Points on a hilly landscape, in no order, each with its height.
From any point a ball rolls to the lowest of the 2 points nearest to it. It stops when none of these is lower. Distance is the straight distance between rows; heights are no part of it.
z_925 height 58.1: [ 16  -8  -4  -8   8 -11  18   6 -10  -6   3   3 -23   1 -14  24   3 -13
 -18  19  -3 -16   5 -22  11]
z_9 height 30.7: [-10   6   9  -9   6   7  -5 -37  16  -3   8  -5  18   0   6  -8   6  16
  13 -26   8  13  -3  12  -7]
z_507 height 65.8: [-16 -27  24 -14  35 -38   5 -24   1 -23  -4   1  18  15   3   9   2  -8
   4   2  -4 -32  22  11   9]
z_449 height 50.6: [  1  -9  12 -13   9 -35  21   4  -4  -3   3   2 -13  25 -13  29  10 -12
 -14  17 -18  -7  10 -11   5]
z_576 height 70.2: [ 16 -10   3 -14   3  25   6 -16   2   7  -3   2 -18   9   0  10   3  -6
 -17  15  13   0   6 -31   3]
z_48 height 38.5: [-22   2  19  -3  15 -17  -5 -35  14  -1   9  -4  20  10   0  -1   5  22
  19 -28 -10  14  -1  21 -10]
z_669 height 24.5: [ -7  12   0  -4   3  27  -9 -29  13  -4  12  -1  13 -20   5 -12  -4  12
  13 -19  14   1  -7  17   0]
z_594 height 15.5: [  0  -7  -6  22  -2  29 -16  14 -13  -6  -7   8  -2 -40   6 -20 -15 -12
   1  13  21 -17 -20   8  14]
z_652 height 50.2: [-24  -3  13  45  12  -3  -1  18 -20   4  24  14 -22 -13  -2  -5  -1 -12
   2  29 -20  -7  -2  17  17]
z_288 height 41.1: [ -4   9   2  23 -24  10  -4  49 -21  20  -2   5 -10  -1   6 -15  -7  -4
  -4  12  -8  25  -8 -11 -13]
z_257 height 76.5: [ -4   5  -1 -14  13 -13   6 -16   2 -30  -4  -7  20 -19   0 -16  -1  15
  19 -33  11 -14  -4  25   0]
z_722 height 69.0: [ 33   4 -30 -14  -6  52  -4 -12  11   5  -3  -3  -1 -19 -16   8 -12  -6
  -7  14  17 -14  -3 -22  11]
z_990 height 62.7: [ 15  -6 -16   2  15  14  10  -3  -4  -5  10   8 -22 -20 -16  16   0 -13
 -12  21  -1 -28   4  -8  23]
z_107 height 11.3: [ -3  -1 -12  18   6  30  -9  -4  -3  -7   7   9  -2 -36  -2  -7  -9 -11
   4  12  10 -22 -11  15  21]
z_430 height 45.2: [-25  16 -13  32  -2  10  -8  -6  13  23  42  10  -2  -9 -17  18  -9  -5
   7  24 -29   9  -5  27  14]
z_684 height 59.4: [  7  13   3  14 -13 -20  10  50 -19  12  -4  -3 -19  26   1  -3   5   7
  -9  -2 -28  23   4 -11 -19]
z_697 height 27.1: [ -6  -2 -28  16  10 -24  10 -14  14  12  25   8  -7  -1 -12  38   9 -17
  -4  21 -19  -4   5  13  20]
z_891 height 78.8: [-14  -2  31  -4  16 -18 -12  -9  -4 -30 -17  -8  14   7   9 -35   8  25
  17 -37 -14 -20   9  25 -22]
z_198 height 77.0: [-11  -4  40   4  14 -24 -19  10 -16 -33 -18  -5  -3  20  12 -37  13  19
   7 -24 -26 -27  15  25 -25]
z_558 height 23.7: [  0  -1 -45  25 -12  -1 -10   4  14  21  11  11   8 -26  -6  25  -9 -25
  -3  16   4  -3 -10  10  26]
z_767 height 15.4: [-17   7 -13  18   5  32 -17 -13   9  -4  16  11   8 -39  -6 -11 -16  -5
  10   4   3 -20 -12  30  18]
z_55 height 47.8: [-22   8  -9  38   0   3  -8  12  -3  15  36  10  -9 -19 -14  12  -6 -15
   5  27 -24   0 -10  25  19]
z_604 height 65.9: [ 21 -11 -20  -5   7  31   4 -21  12   6   2   6 -13 -11 -12  18  -2 -13
 -18  23   9 -19   4 -23  16]
z_230 height 74.4: [ -5 -11  36  -5  13 -31   1   8 -12 -25 -13  -4  -2  29   3 -14  10  10
  -2  -9 -27 -19  18   9 -10]
z_176 height 46.2: [-13 -17  16  -2  14  -7   0 -49  18  12   7   8  -4  27   8  20  12  -6
  -5  14   0   8   8  -7   1]
z_413 height 28.2: [ -2  14 -29   6 -26   1 -11 -14  22  32  12  -2  23  -3   5  16  -4  -2
   5  -3  12  35 -11   7  -6]
z_16 height 24.0: [-10  21  -3  18 -24  33 -29  46 -17   7   7  -2  -2 -31 -10 -30 -23  -4
  20  18   0   0 -39  14   7]
z_696 height 66.9: [ -2   7  16  15  -5 -25   9  30 -12   2   2  -4 -17  30   1  -5  11   8
  -3  -2 -35  18   6   4 -15]
z_142 height 23.6: [ -9 -14   6  12 -19  11  -8  -4   4  31 -17  17   3  13  28  -5   0  -8
 -10   7  26  29   1 -25 -17]
z_647 height 38.0: [ 19   5 -21   0 -17 -15   5  29 -12  -2 -26  -2   8  -9  13 -14   0   3
  -1 -24  15   7  -6  -1 -10]
z_575 height 45.9: [ 20  -3 -30 -18 -22  -8   3  10  -1   6 -36   1  17  -2  18  -3   1  -1
  -4 -24  38  14  -5 -17 -10]
z_379 height 31.3: [-17  11  -3 -13  25 -44  14  -5   4 -20  26  -6   9   1 -26  28   3   2
  14 -10 -29 -14   6  28  13]
z_347 height 22.1: [ 25  14 -13  -4 -20   0   6  53 -21  -7 -28 -10 -10  -2   8 -22  -1  11
  -3 -20   1   9  -2 -18 -22]
z_394 height 73.9: [ 12  -8  24 -11   7  31  10  -6  -8  -2  -4   0 -24   9   2  -7   3   4
 -13  15   6  -5   8 -30  -2]
z_886 height 60.1: [ 18 -27   1 -19   1 -21  10   7  -9 -21 -40   9   1   6   7  -2   3  -7
 -17  -3  27 -27  11 -21  -3]
z_823 height 46.0: [-14  -6   5  12   8   3   5 -31  15  19  22   9 -11  16   1  25   9 -10
 -10  25 -10   8   7  -4   6]
z_443 height 77.6: [-14  -1  16   6  18 -20  -2  -8  -1 -26  -5  -5  12  -8   5 -29   5  19
  20 -29  -2 -13   2  27 -10]
z_226 height 52.0: [ 27  -1  20 -28  -6  -7  11  35 -18 -22 -27 -13 -16  23  -3 -12   3  10
 -11  -9 -13 -12  12 -25 -16]
z_563 height 43.1: [  9   5  21  -6 -12  24  -2   3  -2   5 -10  -9  -3  14  16 -23   3  13
  -2 -11   7  24   4 -16 -18]
z_486 height 78.6: [  7   9  29 -11   7  32  11   3  -8  -4  12 -10 -24  13  -6  -7   2  12
  -6   9 -13   5   5 -20  -4]
z_314 height 55.4: [ 13  20   4 -15 -13  21   4   4   3   9   3 -17   2  13   3  -3  -1  14
   5 -12   1  29  -1 -12  -9]
z_523 height 64.5: [ 17  19  -8 -30  -8  25   2 -19  15   1   4 -19   8   4  -3   6  -1  12
   6 -15  10  15   0  -8  -1]
z_680 height 71.2: [ 15   5  30 -37  14  21  19   4 -10 -17   6 -18 -29  18 -21   6   2  12
 -12  10 -23 -10  10 -34   1]
z_167 height 62.6: [ 11 -28   7 -13  12 -39   2   6  -9 -28 -41   8  16  10  10  -9   3 -10
 -10  -9  19 -38  17   2  -5]
z_959 height 52.3: [ 26 -15 -31 -19 -12   0  10   9  -4   2 -37   9   2  -3  11   8   0  -7
 -14  -7  41   0  -2 -32  -4]
z_574 height 74.7: [ 10   4   1 -40   7   6   8 -19   9 -32  -7 -11  11 -11  -6  -4  -2  14
   8 -26  12 -15  -2   4   5]
z_790 height 61.1: [ 23  -2  33 -42   2   6  16  19 -17 -30 -16 -19 -18  23 -13  -5   2  13
 -13  -3 -21 -12  14 -33  -9]
z_981 height 29.8: [-11  22 -16  17 -37  15 -28  43  -7  17   3  -5  12 -27   1 -23 -19  -5
  17   3  10  21 -30  12   2]
z_648 height 18.5: [  7   9 -38  -6 -12 -19  -1 -22  24  17  11  -7  23  -5  -5  26   5  -1
   5 -14   7  20  -9  10   2]
z_172 height 38.1: [-17   4  -7  23   5  -3   2 -15  13  24  34   7 -10  10  -7  27   5  -9
  -5  25 -24  15   2   8   8]
z_406 height 36.4: [-10 -19  25  -1   6  -6   0 -40  12  10  -8   5   0  31  17   2  10   1
  -4   3   9  13   8 -13  -9]
z_882 height 32.5: [ -2  -1  38  -1  -4  38  -6 -18   2   4  -4  -5  -3  15  20 -31   3  17
  -1  -5   8  18   3 -13 -17]
z_642 height 19.6: [-18  10  -8  13   4  27 -16 -20   7  -8  10   5  21 -46   6 -25 -11   6
  19 -18  19  -8 -15  33   4]
z_90 height 56.9: [ 23 -24 -17 -23  -1 -13  14   1  -6  -9 -33  11  -4   0   3  11   1 -12
 -19   1  35 -18   4 -29   3]
z_284 height 20.0: [ -4   3 -25  11 -30   6 -15   5  11  34   3   8  18  -7  11   9  -7 -12
  -1   5  20  31 -13  -3  -4]
z_556 height 34.6: [-11 -18   8  17  -5  -9  -5 -19   7  23 -14  15   4  21  29   0   8  -7
  -7   1  20  25   2 -11 -14]
z_803 height 71.5: [-14  -3  24  13   5 -41   3  12  -9  -6   1  -3  -5  32   1  -5  12  10
   1  -7 -32   3  12  14 -12]
z_726 height 44.2: [-11  -9   7  -2  17 -41  13 -10   2  -4  10   1  -3  20  -9  26  10  -6
  -2  12 -16  -6  10   7  10]
z_97 height 39.9: [ 29  11   5 -21 -10   2  10  37 -17 -17 -23 -19  -9   5   0 -21   2  14
  -3 -16  -2   0   2 -18 -17]
z_830 height 37.9: [-14  -4   3 -15  22 -52  12 -11   4 -11  13  -7  16  20 -18  34   7  -2
   4   1 -25  -7   7  20  10]
z_318 height 18.9: [ -3  -4 -45  26   1 -21  -1  -9  12  18  17  13   4 -19  -6  32   1 -22
   0  16  -4  -2  -2  18  24]
z_403 height 71.6: [ 35   6 -35 -11 -17  48 -12  15  -1  16 -16  -5  -3 -24 -13   8 -19 -13
  -5  11  28   0 -10 -34   2]
z_43 height 10.6: [ -4  -4 -12   7 -29  22 -17   6   4  34 -11  10  10  -6  19  -3  -9 -12
  -7  10  30  27  -9 -21  -7]
z_441 height 70.7: [ 24   6  -3 -50  -5  11   8 -14   7 -16 -13 -18   8   6  -5   8  -3  11
  -1 -16  16  -1   3 -17   2]
z_738 height 20.1: [ -7  10  -8  19 -14  34 -24  37 -11  -3   0   1   2 -45  -5 -26 -24  -7
  14  12   9 -15 -38  20  14]
z_383 height 64.4: [ -4 -29  26 -10  30 -36   3  -4  -9 -32 -19   1  14  13   6  -5   0  -9
  -1   0   0 -42  25   8   5]
z_494 height 35.0: [-13  11  -2  26 -36  11 -22  48 -14  22  -7   5   2 -12  10 -31 -14  -5
   6   6   6  26 -20   1 -12]
z_411 height 53.1: [-29  -2  21  35  15 -14   4  -2  -6   8  28   9 -12   5   1  -1   5   1
   6  15 -21   9   4  21   2]
z_595 height 24.9: [-12  13 -15 -18  27 -25  11 -18  15 -24  23  -2   9 -13 -25  24  -2   2
  15 -15 -15 -23   7  27  18]
z_606 height 17.7: [ -5  12 -30   0  15 -15   5 -22  14  -9  21  -1  13 -22 -14  17   2   1
  15 -14  -3 -14   1  29  16]
z_609 height 48.9: [  7   8   1  16 -14   3   9  50 -25  16  -6   1 -22   9   1  -5   0   1
 -11   9 -12  19  -1 -25 -16]
z_612 height 47.5: [-24   0  23  18   9 -10   0 -19   6   8  20  -2   2  15   6  -3   9  15
   9  -4 -16  20   2  15 -10]
z_21 height 21.4: [-13 -14  40  10   1  24  -6 -31   5   8   1   6  -6  19  23 -21   6   4
  -4   5  11  12   8 -13 -11]
z_857 height 6.0: [  5  15 -48  -2  -8  -2   2 -19  27  12  21  -5  18 -16 -13  25  -2  -2
   7  -9  -3   4  -4  20  13]

Where does a ball stop that starts at each point below?
z_167 | z_347
z_680 | z_347
z_394 | z_857
z_612 | z_107
z_257 | z_21
z_507 | z_857
z_722 | z_857
z_609 | z_107

Call two points neighbours if one is among the 2 nearest of the other. Go from one point of each pair to the other, from neighbour to neighbour, staying as low as possible. Name the highest point that can't be avoided.
z_347 / z_318 | z_507
z_318 / z_21 | z_406
z_43 / z_857 | z_413
z_107 / z_21 | z_411
z_857 / z_318 | z_558
